The views of a scene show one set of named points, each view turned or mirrored, shifted and resized as a whole, with a little noise and some points left out.
In the rows, 100 means zero.

Scene 1
View 1
q110: [98 104 99 99 113 101 84 108 105 96 113 92 99 97 107 103 105 100 91 108 105 92 98 105 94 100 96 100 98 107 111 85 97 101 107 102 101 110 103]
q643: [100 95 105 95 117 107 84 111 103 90 103 94 105 95 100 104 109 107 94 101 102 97 101 95 100 96 94 100 102 109 99 106 106 96 104 100 98 97 100]
q957: [91 96 105 94 121 102 76 109 106 92 111 85 96 98 100 115 106 107 89 97 100 93 102 94 104 105 92 95 102 111 99 101 99 104 110 107 101 111 105]
q201: [101 95 107 85 120 107 77 108 100 99 108 92 91 103 93 102 93 107 87 93 105 96 106 87 107 108 95 100 102 104 98 111 112 112 108 102 89 106 100]
q327: [97 103 99 98 114 100 82 107 105 94 112 90 99 97 107 107 107 102 90 107 105 92 98 104 95 101 96 100 98 108 108 87 95 99 108 104 102 109 104]
q713: [92 98 104 96 119 103 78 110 105 92 110 87 98 96 104 113 108 106 90 99 101 94 101 97 101 103 92 97 102 110 100 99 98 100 108 108 102 110 105]
q749: [112 100 102 93 110 113 98 110 98 92 97 106 110 97 98 84 104 103 100 109 107 100 99 101 95 89 99 106 99 101 105 105 116 97 96 89 92 86 93]
q305: [96 111 92 111 108 97 90 108 108 88 114 92 107 90 119 107 120 97 96 120 105 90 90 120 83 92 94 100 93 109 118 68 83 88 105 103 112 110 107]
q29: [111 97 105 88 112 115 93 111 96 96 99 104 103 101 94 84 98 105 96 102 108 101 102 94 99 94 99 106 100 100 101 110 120 102 97 89 89 89 93]
q636: [106 102 101 92 111 109 91 109 102 97 105 100 99 100 99 90 101 102 94 106 108 96 101 99 97 98 99 105 98 103 108 98 110 104 101 94 93 100 98]
q588: [103 99 100 103 113 108 97 114 104 83 98 99 119 88 106 100 122 105 103 113 99 99 95 107 92 82 94 99 102 110 104 100 102 82 100 96 104 87 99]
q446: [101 99 101 95 114 107 86 109 103 93 106 95 101 97 102 100 105 103 92 106 104 95 99 99 97 98 96 101 100 107 105 95 104 100 104 99 98 102 100]
q325: [93 97 102 98 118 101 81 111 106 88 108 88 105 92 106 115 114 106 94 103 99 94 99 101 98 98 92 95 101 112 101 98 97 93 108 106 105 103 104]
q846: [93 90 105 100 120 105 85 113 105 81 99 91 115 87 104 116 121 109 99 103 94 98 100 98 100 89 88 92 105 115 94 110 100 84 105 105 107 93 103]
q999: [91 94 105 96 120 101 76 111 107 89 108 85 101 93 104 117 111 107 91 100 98 93 102 96 102 102 91 94 103 114 97 102 97 97 111 109 104 108 106]
View 2
q846: [105 99 75 96 91 129 99 118 93 86 90 116 87 109 105 113 92 87 116 88 106 95 90 85 100 93 109 101 107 80 109 92 109 110 94 109 101 108 92]
q749: [111 107 86 111 104 103 107 112 101 94 125 97 105 107 96 92 91 106 97 100 96 93 120 102 87 111 89 94 93 102 91 101 82 113 99 100 98 109 102]
q305: [105 106 85 109 87 88 111 114 100 106 110 95 99 94 86 130 91 96 80 111 120 96 66 81 101 77 99 102 125 58 88 118 107 86 96 71 122 97 81]
q588: [118 99 73 110 87 118 106 117 97 86 108 99 90 111 93 107 95 99 103 95 107 95 93 85 91 96 93 96 109 83 98 98 86 103 94 97 108 106 94]
q325: [93 106 86 95 97 112 100 116 93 99 96 114 98 101 105 115 89 87 103 96 108 96 87 87 104 90 110 102 110 76 102 102 120 107 98 98 104 105 90]
q636: [94 113 96 104 111 92 105 112 101 105 121 105 112 98 101 99 90 98 91 103 99 94 113 101 96 105 100 99 94 95 89 109 103 113 102 94 99 102 97]
q110: [89 112 97 99 105 89 104 114 97 109 109 108 109 94 98 115 87 91 89 104 108 95 91 91 103 91 106 103 106 78 91 113 119 103 100 86 107 99 92]
q957: [79 111 95 86 105 110 95 114 92 105 88 125 105 97 113 116 87 80 109 93 106 96 90 89 110 90 120 103 103 77 107 101 136 113 101 102 99 102 92]
q201: [73 117 106 90 120 100 98 111 96 110 105 124 117 95 114 98 85 86 104 95 96 96 118 103 103 108 114 101 87 98 99 103 129 123 106 106 87 104 101]
q446: [92 113 94 100 105 98 103 112 98 104 111 109 108 99 102 107 88 94 96 101 103 95 103 94 99 99 104 100 102 86 94 108 111 109 101 93 102 102 93]
q29: [98 110 93 105 114 102 105 112 101 99 124 104 111 105 102 90 91 101 98 98 91 93 130 104 87 116 93 95 86 107 91 100 92 119 101 104 92 107 104]
q713: [84 110 94 92 104 103 99 115 93 107 98 117 104 96 107 114 87 84 102 98 106 96 92 90 107 92 115 103 103 79 103 105 127 111 101 98 100 103 92]
q999: [85 108 89 90 101 111 98 116 91 102 91 122 102 100 110 116 87 81 108 93 109 95 88 88 109 91 117 104 105 76 107 100 129 110 100 101 101 102 89]
q327: [90 112 95 98 104 93 104 112 97 108 106 110 108 94 100 116 88 91 92 103 110 95 88 91 105 90 108 104 106 77 93 112 121 103 101 87 108 99 89]
View 3
q713: [90 116 94 94 88 103 106 103 95 101 106 91 96 111 102 100 92 104 102 113 93 104 103 109 108 98 102 112 97 111 85 96 105 106 103 108 88 100 112]
q749: [105 87 107 103 94 101 92 91 98 99 98 115 96 109 92 103 102 89 106 104 91 102 104 92 90 104 100 108 97 102 101 114 96 105 91 97 110 105 86]
q110: [96 106 93 102 99 110 106 103 94 108 105 92 101 111 104 109 92 104 105 111 97 97 103 107 107 95 98 113 96 113 94 99 110 106 92 101 89 103 107]
q846: [91 116 107 96 84 89 110 106 104 100 104 94 100 107 105 99 92 100 99 122 80 109 102 102 83 108 103 111 99 105 85 106 90 99 119 111 90 104 102]
q636: [101 94 97 99 95 108 94 94 92 100 101 107 94 112 94 103 99 96 105 103 97 99 103 100 106 99 102 112 96 109 96 104 105 108 87 99 103 103 97]
q446: [97 103 97 98 93 106 101 98 95 101 104 100 96 110 99 102 95 100 105 109 94 101 102 104 104 99 102 112 97 110 93 103 105 107 95 102 94 102 103]
q327: [95 111 93 100 97 109 107 104 93 107 105 91 100 110 104 107 92 104 105 113 96 99 103 108 107 96 100 114 96 112 93 100 109 104 94 103 87 103 108]
q999: [89 121 95 93 85 100 110 105 98 100 107 89 96 110 103 97 90 105 102 118 90 106 103 109 105 99 104 113 98 110 83 97 101 105 108 111 87 100 114]
q957: [86 123 92 89 83 100 108 105 96 99 107 88 96 111 101 95 90 107 100 116 91 106 102 111 110 98 104 114 98 111 79 93 104 106 107 113 88 97 118]
q643: [95 105 98 95 88 101 100 99 96 98 103 100 95 110 97 99 97 99 103 108 92 103 103 103 104 101 103 112 98 108 88 102 101 107 99 105 97 101 104]
q305: [97 112 94 117 115 115 114 111 97 124 105 83 114 107 113 126 88 110 107 122 95 90 101 107 90 95 93 114 97 118 105 105 113 97 95 98 77 112 101]
q325: [91 115 96 96 91 103 107 104 98 102 106 92 98 110 103 101 92 104 102 115 90 104 101 108 102 100 102 113 97 111 87 99 102 104 104 107 89 101 110]
q29: [103 87 103 96 88 101 88 90 93 93 99 117 89 111 89 95 103 88 106 100 92 104 104 93 100 103 103 109 97 103 94 110 97 110 89 98 113 102 91]
View 4
q713: [96 107 103 103 101 88 114 96 97 93 106 100 102 94 101 110 102 101 105 97 98 96 89 89 85 100 105 114 98 83 96 100 115 97 91 104 116 100 99]
q636: [94 104 98 99 109 91 99 93 99 85 95 105 118 98 109 96 106 91 101 109 95 101 100 89 85 94 105 111 95 89 101 100 107 111 89 98 94 109 103]
q957: [99 107 105 104 99 87 116 98 96 96 107 98 100 96 96 116 98 101 105 92 99 89 90 90 83 101 102 115 98 81 93 102 117 92 93 105 121 98 97]
q846: [94 108 101 110 94 99 104 89 101 87 129 104 105 101 90 109 98 98 106 93 100 108 80 104 88 99 102 106 101 95 99 101 116 94 81 114 106 113 106]
q749: [94 105 96 103 109 98 88 88 100 79 105 110 123 101 104 91 105 84 100 111 93 106 98 100 85 92 102 106 95 97 102 99 108 114 80 100 83 119 108]
q327: [92 106 101 103 103 87 110 95 98 91 101 101 104 98 110 105 106 106 107 102 100 107 88 84 89 98 111 116 98 85 101 101 111 99 91 105 111 101 103]
q325: [95 107 102 105 97 91 110 93 97 90 115 101 103 98 99 110 101 101 107 96 100 103 85 93 87 99 104 111 100 87 98 101 116 95 87 110 114 105 103]
q588: [89 106 97 108 98 100 98 86 101 80 125 106 111 106 98 100 104 97 106 101 101 118 82 103 91 95 105 106 101 99 104 99 113 101 79 112 94 117 114]
q305: [81 103 96 104 99 88 115 92 102 84 110 102 98 104 120 99 116 121 115 103 109 133 75 81 99 98 122 115 102 91 108 97 107 95 90 114 109 104 115]
q643: [97 107 100 104 104 91 104 93 97 90 104 103 111 96 100 104 101 93 101 100 96 97 95 93 84 96 102 111 98 88 98 102 113 102 89 102 104 106 100]
q201: [103 107 104 99 109 86 104 99 96 94 91 102 116 91 100 108 98 86 96 102 92 80 107 90 77 96 97 115 95 80 93 103 113 105 93 94 107 101 93]
q110: [91 105 99 102 104 87 109 95 99 90 99 102 106 98 112 104 108 105 108 104 101 108 90 83 89 98 111 115 98 86 100 99 110 101 92 103 108 102 105]
q446: [95 105 99 102 105 89 105 93 100 87 101 104 112 99 106 103 105 96 103 104 98 102 94 89 86 97 106 112 97 87 99 101 110 104 88 102 103 107 103]

Which points are out of place in each view (at most two, in the order of its rows)? Write none if all are in place.
view 1 -> q643, q957
view 2 -> none
view 3 -> q325
view 4 -> q846

Scene 2
View 1
q313: [106 111 88 101 94 93 100 85 97 115 104 93 100 102 91 108 82 99 92 108 101 86 108 93 120 99 106 95 85 114 113 108 96 117 102 106 98 99 100]
q611: [106 104 93 99 90 97 107 88 98 110 106 91 99 104 101 112 83 97 97 111 106 85 96 109 116 87 110 103 82 108 108 107 101 111 101 106 99 94 103]
q441: [106 91 95 97 88 100 111 90 93 100 97 106 97 110 111 102 87 92 84 116 122 79 97 123 107 80 104 108 83 116 119 115 100 116 101 105 97 87 88]
q754: [108 100 102 96 88 100 117 88 97 107 114 93 103 102 104 116 92 98 104 109 112 83 88 122 109 78 106 108 81 104 101 108 103 106 99 107 94 91 105]
q920: [109 101 92 96 95 97 105 85 106 110 102 91 100 104 104 112 83 96 97 108 108 84 91 115 115 83 121 109 82 111 111 112 103 107 99 109 99 94 93]
q485: [108 105 83 100 95 92 97 86 100 110 94 97 95 105 97 105 77 96 84 108 106 83 110 96 120 99 108 101 87 117 122 110 94 119 102 108 103 97 90]
q550: [103 93 94 102 83 101 115 92 84 101 95 112 95 113 108 99 90 94 80 119 125 79 104 117 103 87 92 103 85 118 119 114 96 124 104 103 98 89 91]
q914: [106 83 104 91 86 107 124 92 96 91 103 104 102 108 124 107 94 91 92 115 128 78 79 149 99 62 115 120 75 109 110 116 110 103 97 104 95 80 91]
q978: [106 96 80 97 97 95 97 88 105 102 84 99 93 111 107 101 75 93 78 112 115 80 104 108 116 91 119 106 84 123 131 116 99 119 100 105 106 91 75]
q102: [108 112 86 101 97 89 96 87 106 117 101 89 98 101 90 110 78 97 93 107 99 86 106 94 123 96 113 99 84 115 115 111 95 116 101 108 102 100 97]
q200: [107 100 112 99 80 100 123 90 91 107 122 94 108 100 104 117 98 99 110 111 112 85 83 129 104 70 100 106 80 99 90 105 103 104 102 106 87 91 118]
q506: [104 97 104 102 82 101 118 89 85 107 110 106 102 105 100 105 91 97 95 115 114 81 97 115 103 83 90 100 84 111 105 109 97 119 103 105 94 92 108]
q518: [102 91 109 103 74 102 126 92 74 101 112 114 103 108 104 102 100 97 92 121 123 81 98 122 94 82 77 100 86 111 101 106 94 123 104 103 92 89 111]
q261: [101 85 97 101 80 102 114 93 82 95 89 121 98 116 110 92 91 92 70 124 131 74 104 121 99 88 87 101 87 122 124 115 94 130 103 101 98 86 88]
q927: [108 110 81 100 97 92 93 86 108 112 96 87 97 102 95 110 78 96 93 105 101 86 105 97 125 96 119 101 83 115 117 112 96 113 98 107 105 99 90]
View 2
q518: [113 81 107 90 103 129 87 97 97 87 115 97 94 96 98 96 108 102 103 109 107 94 117 98 97 96 90 88 107 92 99 82 79 99 100 103 80 101 100]
q261: [98 72 102 99 94 108 86 100 101 79 115 103 93 92 97 91 119 109 103 102 104 96 99 116 103 109 87 96 86 94 107 81 83 106 103 103 80 100 106]
q920: [85 97 107 95 91 112 89 98 108 117 97 82 114 109 99 102 100 98 100 104 110 88 98 110 103 102 99 103 97 108 103 86 92 86 86 90 101 105 108]
q550: [96 78 103 98 95 109 88 101 105 89 112 97 98 98 98 94 115 106 101 105 106 94 102 113 100 106 91 98 93 96 106 81 85 101 98 101 86 102 105]
q611: [92 98 107 95 94 114 86 97 109 111 103 88 111 110 97 103 102 100 99 107 108 88 106 106 103 102 99 99 98 108 106 92 92 88 86 96 99 107 106]
q441: [91 80 103 93 92 111 91 100 104 94 107 91 102 99 98 94 107 102 104 103 109 93 96 112 103 105 94 100 94 97 100 78 84 97 93 95 91 100 105]
q927: [84 106 109 101 91 103 79 104 114 118 99 90 120 114 98 103 105 105 93 105 101 83 101 113 104 107 101 105 89 114 116 100 102 87 84 96 104 111 112]
q506: [108 87 106 93 102 124 85 100 102 98 112 96 100 103 97 100 107 105 99 109 106 91 115 99 100 97 94 91 102 99 102 90 86 95 95 102 90 104 104]
q485: [88 96 104 102 91 103 79 104 113 107 105 95 114 109 100 100 112 108 93 103 100 87 101 117 105 106 96 102 86 109 118 97 102 95 87 99 99 110 110]
q313: [95 105 108 101 97 109 76 103 113 111 104 96 115 111 97 102 107 106 90 106 99 84 111 110 104 103 102 100 92 112 117 101 102 90 87 102 101 111 110]
q102: [96 110 109 99 98 112 74 102 111 116 103 96 116 115 97 105 104 106 90 109 98 86 114 105 104 101 104 99 95 116 116 106 101 89 87 101 104 114 108]
q914: [86 72 103 84 92 121 106 94 99 100 103 78 99 98 98 97 101 92 115 101 119 93 86 105 102 102 91 99 105 90 84 62 70 90 95 85 87 95 99]
q754: [96 93 108 89 97 123 92 95 105 114 102 84 107 108 97 105 95 94 103 108 112 90 108 99 101 98 100 94 107 102 97 86 84 85 88 93 95 105 100]
View 3
q550: [88 92 103 89 92 94 114 102 89 102 79 102 108 110 104 111 114 112 87 89 96 99 100 96 103 97 117 100 109 110 94 101 103 89 78 101 100 109 96]
q518: [97 98 78 92 87 104 115 121 91 104 83 94 97 108 107 115 112 108 86 97 93 97 95 77 100 94 115 112 119 117 82 117 108 87 93 116 97 107 88]
q920: [94 88 109 109 113 95 111 98 84 109 109 105 111 110 99 89 102 114 93 98 94 111 96 80 105 89 87 92 95 96 101 91 103 113 85 98 96 114 110]
q978: [86 82 127 93 104 84 109 84 94 107 88 110 118 113 100 94 111 115 92 86 102 106 106 107 108 98 107 87 93 97 108 85 100 104 67 83 103 109 109]
q313: [98 73 107 100 105 95 118 96 98 118 106 107 103 115 99 88 103 109 84 112 115 96 109 87 106 95 101 96 88 90 102 107 109 98 90 89 103 106 118]
q506: [95 90 92 97 94 101 116 113 92 108 95 98 99 110 104 103 109 107 84 103 99 100 98 79 100 95 104 107 108 108 87 113 110 94 92 107 98 110 97]
q485: [93 76 114 96 104 89 115 92 96 113 98 105 108 115 100 90 106 113 86 103 114 99 109 97 106 96 107 94 91 92 106 99 111 98 77 86 102 107 117]
q261: [90 95 103 80 86 94 112 100 91 99 67 99 107 110 107 119 121 110 89 80 94 99 101 104 106 99 126 103 115 114 93 101 100 88 70 99 105 106 92]
q914: [84 112 101 102 105 99 102 115 73 89 91 92 118 100 99 113 111 110 98 77 68 117 79 76 98 90 89 90 120 113 88 84 93 113 80 115 89 115 84]
q200: [99 98 80 112 105 105 114 125 83 104 113 93 101 104 98 100 105 108 88 107 86 109 86 59 98 91 87 104 114 109 84 110 110 105 108 119 89 109 96]
q611: [96 83 102 106 105 98 112 102 90 110 107 103 105 110 99 90 104 112 87 106 101 104 99 80 102 93 96 96 97 98 96 103 106 105 88 102 96 110 110]
View 4
q485: [75 95 95 135 88 96 83 93 92 117 106 115 108 89 96 76 101 106 86 91 114 93 102 67 104 107 80 68 108 72 108 97 99 100 112 83 94 107 103]
q927: [73 102 95 144 95 98 77 101 98 107 110 109 110 96 96 70 100 103 78 104 119 89 100 65 98 108 84 65 121 63 106 101 102 105 124 77 92 111 112]
q978: [83 113 102 145 75 122 87 103 92 128 109 118 89 69 98 97 101 105 97 83 115 88 103 67 109 106 77 72 105 86 119 96 106 106 95 85 96 114 83]
q920: [79 120 100 139 89 100 80 115 108 102 105 100 88 93 105 88 86 96 82 114 117 82 94 74 105 118 86 73 117 78 101 102 106 103 123 82 99 117 98]
q506: [87 94 92 117 73 79 89 103 92 115 85 87 83 86 106 92 76 102 89 103 103 94 104 88 115 116 89 99 89 89 86 102 93 89 116 103 109 109 89]
q611: [81 103 96 131 88 90 85 105 98 108 98 98 95 94 104 84 86 100 82 108 112 87 97 79 107 116 87 80 106 76 97 102 103 98 127 88 100 112 101]
q518: [93 92 95 111 64 77 90 104 90 127 76 81 72 80 108 100 72 100 95 97 102 103 108 94 123 117 88 113 74 98 84 104 92 85 105 111 111 112 78]
q441: [90 115 103 133 72 109 88 110 94 124 99 104 79 75 103 103 90 99 96 98 112 89 101 79 114 115 80 82 100 92 107 100 105 100 105 94 101 115 81]
q102: [70 92 89 140 94 88 75 95 98 107 107 110 115 99 97 69 100 103 79 99 114 93 98 68 99 108 88 66 114 68 102 95 100 102 125 78 90 109 114]
q200: [94 113 93 113 79 76 90 121 110 98 77 72 70 103 115 95 62 91 79 132 104 85 94 98 117 132 95 104 96 85 75 108 101 93 134 103 115 117 90]
q754: [88 117 94 125 83 89 89 116 106 101 88 85 78 96 108 93 77 94 83 121 110 85 94 87 111 125 90 89 102 83 89 104 106 96 130 95 105 115 94]

Which points are out of place in each view (at most two, in the order of its rows)? Write none if all are in place.
view 1 -> none
view 2 -> q102
view 3 -> none
view 4 -> q978

Scene 3
View 1
q531: [124 86 99 96 92 80 101 115 109 93 94 116 87 145 105 91 83 98 89 97 77 108 85 102 86 72 98 102 107 106 78 96 91 123 90 92 96 94 87]
q113: [99 93 90 92 86 100 112 114 84 125 109 97 93 110 113 98 73 127 100 84 106 119 109 106 101 87 84 102 78 100 117 109 84 110 83 122 128 86 107]
q133: [104 96 92 102 89 92 108 111 95 104 96 100 95 120 103 91 90 110 97 85 95 113 94 111 89 88 93 102 90 102 94 99 88 119 88 104 109 99 104]
q882: [115 90 96 94 90 87 105 113 97 103 99 106 92 132 110 91 81 108 96 89 91 117 98 106 92 74 89 104 95 101 96 103 89 120 89 105 106 90 96]
q85: [99 97 91 102 90 97 111 110 88 108 95 98 101 116 104 95 88 110 102 84 99 119 98 108 90 86 89 103 88 101 101 105 89 117 89 111 113 96 106]
q303: [107 95 67 117 91 106 99 99 106 141 106 108 71 94 106 90 79 116 95 82 93 95 89 104 92 108 106 106 87 92 94 85 64 104 95 115 139 90 103]
q664: [79 106 101 101 85 105 122 114 64 97 90 78 118 111 107 99 96 117 108 77 119 132 105 116 92 86 72 99 81 101 119 118 103 118 81 115 112 103 123]
q270: [105 95 72 114 91 102 100 99 102 129 97 105 83 102 104 92 87 111 96 82 90 99 89 105 90 104 104 104 88 94 92 87 73 111 93 109 129 97 104]
q109: [102 98 97 105 90 91 109 110 90 92 84 98 106 123 100 95 100 101 97 85 97 118 89 112 82 84 90 99 97 102 89 102 97 124 88 97 97 107 107]
q911: [100 94 85 99 88 101 112 110 87 122 102 98 92 110 110 97 79 121 101 83 104 114 106 110 97 88 90 104 82 99 110 107 82 112 87 119 126 91 107]
q166: [106 96 76 117 92 102 101 103 101 121 96 107 87 107 103 91 87 104 95 81 91 101 87 108 87 100 105 105 90 95 89 89 76 113 96 104 121 99 103]
q859: [125 85 87 101 94 84 95 108 116 111 101 120 77 133 104 88 78 104 89 94 75 101 86 100 87 83 107 103 102 101 79 88 78 117 95 99 108 86 83]
View 2
q113: [99 110 105 115 83 87 85 97 114 113 94 108 102 112 110 107 89 104 97 70 86 96 106 88 116 106 115 113 97 103 107 96 91 85 83 112 88 113 111]
q85: [107 110 102 117 92 99 110 101 113 99 94 106 90 102 111 114 107 107 89 88 89 101 95 106 114 95 114 108 96 109 100 92 89 84 80 114 97 107 107]
q882: [107 110 98 115 93 108 110 101 114 92 90 107 85 106 109 118 112 109 90 90 93 105 93 113 113 94 108 104 95 112 102 87 88 87 78 109 97 105 105]
q270: [102 111 108 100 100 86 113 79 125 124 102 91 122 108 114 86 101 118 93 99 91 108 100 95 107 109 107 107 106 87 137 101 84 85 77 107 106 94 118]
q303: [102 107 111 95 103 84 112 73 131 126 102 88 127 108 113 83 102 120 100 103 94 113 99 96 105 110 106 106 110 84 141 102 85 88 77 103 106 93 118]
q166: [106 108 109 107 104 100 122 85 121 108 96 94 109 104 113 97 112 117 91 104 94 109 93 110 107 102 104 102 105 95 125 95 83 90 77 107 107 92 114]
q109: [115 112 99 118 101 109 130 110 112 84 93 103 85 95 109 121 124 107 83 101 92 98 85 118 114 89 106 101 92 115 92 84 84 88 79 115 105 99 105]
q531: [112 108 92 108 110 129 114 85 114 80 73 112 70 119 98 128 128 119 95 100 105 121 85 133 102 92 92 95 98 112 104 79 85 97 71 95 96 96 105]
q911: [100 109 107 112 87 89 94 94 117 111 94 104 104 109 113 105 97 107 95 79 88 99 104 91 114 104 115 111 101 101 111 95 86 82 81 113 94 108 111]
q664: [111 114 106 130 79 86 110 131 108 99 103 105 91 86 118 122 100 94 82 74 71 77 101 95 126 91 129 116 86 116 76 92 90 76 86 131 95 119 105]
q859: [109 104 94 101 109 121 112 70 121 94 78 105 89 124 101 111 119 123 100 103 110 128 90 123 99 99 88 96 108 100 123 86 82 96 71 92 96 95 110]
View 3
q166: [103 104 109 87 120 80 100 92 98 86 103 113 98 90 102 105 107 101 110 106 94 103 93 109 100 102 110 75 100 81 110 106 88 103 87 94 104 108 109]
q911: [102 93 99 105 112 92 99 94 100 105 100 109 115 97 107 112 97 100 95 103 111 107 101 97 105 107 116 74 105 82 106 116 91 110 80 103 100 113 109]
q85: [104 94 103 89 109 98 97 95 100 106 103 109 103 100 113 106 107 104 105 100 116 102 102 100 101 105 120 77 108 84 105 103 93 105 83 108 107 108 103]
q664: [120 95 98 96 99 108 95 99 105 110 101 103 102 111 132 98 107 110 102 96 142 106 116 84 110 109 135 89 108 84 100 103 99 113 83 123 99 114 106]
q882: [93 83 104 80 110 101 98 94 96 113 104 114 101 99 98 109 105 100 104 103 107 99 100 104 98 102 113 65 110 90 104 98 88 99 82 104 110 97 100]
q113: [105 91 94 111 108 99 97 96 103 114 97 106 118 103 118 107 94 102 91 102 123 107 108 89 107 109 128 78 106 81 103 116 93 113 79 110 96 116 106]
q133: [100 94 105 81 111 96 97 92 97 103 102 111 100 99 107 106 110 103 109 101 111 99 102 104 100 103 115 73 105 85 106 97 91 105 83 106 109 101 103]
View 4
q859: [101 123 62 129 103 99 99 95 79 118 108 106 82 116 131 99 72 103 105 110 69 103 103 114 107 99 101 72 109 85 96 116 96 88 99 79 85 112 85]
q133: [96 105 85 116 103 95 103 108 77 118 101 89 92 105 127 117 86 92 108 103 86 104 113 101 100 94 106 99 104 101 93 99 87 101 100 83 84 111 88]
q85: [98 102 91 113 100 95 108 113 76 120 103 87 95 103 123 122 88 89 108 105 89 106 118 100 95 90 106 105 103 108 92 92 81 106 100 92 87 108 93]
q911: [105 108 88 118 96 97 110 106 77 119 107 96 96 103 121 114 80 94 103 108 88 106 118 104 88 91 100 99 109 103 92 90 80 103 100 97 92 107 95]
q109: [86 101 85 107 111 95 100 112 80 120 95 73 92 104 130 123 94 87 114 96 88 105 110 100 109 96 111 104 97 104 90 99 89 104 103 74 77 114 78]
q166: [97 102 81 123 112 97 107 89 88 110 114 105 92 106 121 94 84 109 108 109 93 106 107 102 97 94 91 101 110 90 96 99 85 100 102 87 89 105 83]
q531: [94 121 63 120 103 97 93 111 72 123 97 87 82 114 137 119 79 87 109 102 63 101 103 113 118 100 114 73 98 95 97 113 102 89 96 70 78 115 84]
q270: [105 100 86 129 104 101 116 85 87 107 124 117 98 103 116 86 79 115 105 117 100 110 111 101 81 93 84 103 116 92 94 91 77 101 106 101 97 99 89]
q303: [106 104 85 131 101 102 116 80 87 109 123 122 97 104 113 77 77 118 106 118 100 110 109 100 80 94 81 102 119 86 97 92 77 100 100 101 98 100 90]

Which points are out of place in each view (at most two, in the order of its rows)? Write none if all are in place.
view 1 -> q270
view 2 -> q882
view 3 -> q113
view 4 -> q911
